Points, in no order, along strands that fork, close into loops and pass close to each other.
Two points are linked if the straight distance between their rows is under 29.
q_37: [-10  -2   5  37  25  10 -20 -19  16  13 -14]
q_353: [ 19 -10 -22  -2 -10 -11  12  -3   5 -28  18]
q_489: [-13  -5 -13 -47 -18 -10  24  11 -25  24  16]
q_708: [-19   1  20  20  17   6  -9 -10   0   0  -5]
q_115: [-14 -15 -25 -32   1 -11  15  -2 -26  43  17]
q_869: [ 15 -10  30   7   8  13  -4  36   3 -39   5]
q_212: [ 22  -7  26   6  -3  10   1  46   2 -41   8]
q_991: [-20  -3   7 -20  -6  -9  19   2 -33  11  17]
q_686: [ -9  11   9  41  -2  22 -20 -20  36  33 -21]
q_385: [ 22   1  13  -1 -16   0  19  33  -7 -34  17]
q_966: [-13  -9 -24 -44 -12 -10  19   5 -22  35  17]
q_559: [ 12 -20  -5   7   9  -1   1   5  10 -35  14]
q_846: [-10 -15 -18  -3  11 -11   6 -12 -23  19  16]
q_345: [  2  -9 -23 -28 -16 -14  20  -1 -16   5  19]
q_83: [-10   5  26  20   6  26 -36  -7  36   2 -27]
q_882: [ -2  -6  21   6   5   2   7  17  -8 -28  11]
q_346: [ 12  24 -38 -57 -30 -14  14   2   6  18 -13]
q_668: [ 27   0  21   8 -13   5  10  48  -1 -38  12]
q_741: [  4 -21  -4  11  17   1  -3  -1   7 -27  12]
q_197: [ -7   3  -4  42  22   2 -11 -26   2  38 -13]
q_163: [ 18  -7 -30 -13 -14 -14  15  -6  -1 -16  17]
q_390: [-12  -1  -1 -32 -16  -8  22   8 -32  11  17]
q_413: [ -6 -17  -4  27  32   3 -17 -13  11  -9  -1]
q_192: [ -8   0  -9  33  24  -4  -5 -24 -11  38  -5]
q_315: [ 26   1 -41 -18 -22 -18  14 -11   3 -16  11]
q_937: [ -7 -13 -20 -15  -2 -13  13  -6 -21  12  20]
q_573: [-27  -4   8 -16   2  -7  15  -4 -33  24  13]
q_407: [-26   2  12  11  12  -4   2 -14 -21  16   4]
q_221: [ 11  15 -35 -53 -34 -16  19   3  -2  15  -2]
q_562: [-11  -5  14  29  24  14 -27 -11  22  -2 -15]
q_292: [ 23  37 -28 -54 -33 -18  13   6  -1   7 -21]
q_644: [ -7  -7  21  20  24  18 -30  -3  23 -14 -15]
q_654: [  6   0 -22 -38 -25 -15  23   4 -13   5  14]
q_873: [-13 -11 -11  12  20  -9   0 -18 -21  26   9]
q_819: [-13  -5  -9  23  23  -6  -1 -22 -19  36   0]
q_243: [ -4 -18   6  18  25   6 -15  -2  12 -23   3]
q_494: [ 30  37 -27 -45 -34 -19  13   7  -3  -2 -18]
q_871: [ -8   9  12  32  -9  28 -25 -15  43  27 -23]
q_46: [ -8  10   4  44   9  15 -19 -23  28  33 -20]
q_667: [ -4 -11  27  14  23  18 -26   6  19 -23 -13]
q_418: [ -8   7  37  12   3  27 -35   1  32  -7 -32]
q_176: [-23   0  13  21  15   1  -5 -15  -8  13  -2]
q_236: [-10  -4  30  10  11   7   0  11  -4 -19   3]
q_659: [-10   8  22  23  -5  28 -33 -11  43  14 -28]
q_392: [ -7   1   0  44  21  10 -17 -23  12  29 -16]
q_317: [ 37  33 -17 -23 -38 -17  17  13  -6 -18  -6]
q_540: [-25  -1  11   0   8  -6   7 -11 -28  18   6]
q_831: [ 11  10 -30 -44 -32 -16  22   3  -8   7   5]
q_860: [-19   3  31  15  14   8  -6   2  -2 -10  -2]
q_357: [ 16 -13 -14   3  -2  -6   9   4   9 -38  18]
q_323: [ -7   7  46   7   5  27 -33  12  24 -13 -30]
q_728: [ 26  17 -19 -28 -34 -14  21   8  -7 -14   4]
q_681: [ -6 -16  -9  32  30   0 -11 -18   1   6   3]
q_931: [ 38  44 -19 -33 -35 -20  11  12  -8 -12 -21]
q_253: [  8  -6  17   2  -3   1  12  23  -6 -33  16]
q_532: [  9 -13  29   7  14  13  -9  25   8 -36   1]

A tip is a point with one link. Name the tips that can be reached along the links from each point below, in the order of the rows.
q_176: q_115, q_532
q_163: q_315, q_681
q_831: q_667, q_323, q_728

Name the points in between on the shortest way along the links from the first point to the second, in order.
q_494; q_831: q_292 > q_346 > q_221
q_46; q_192: q_392 > q_197
q_407; q_489: q_540 > q_573 > q_991 > q_390
q_197; q_846: q_192 > q_819 > q_873
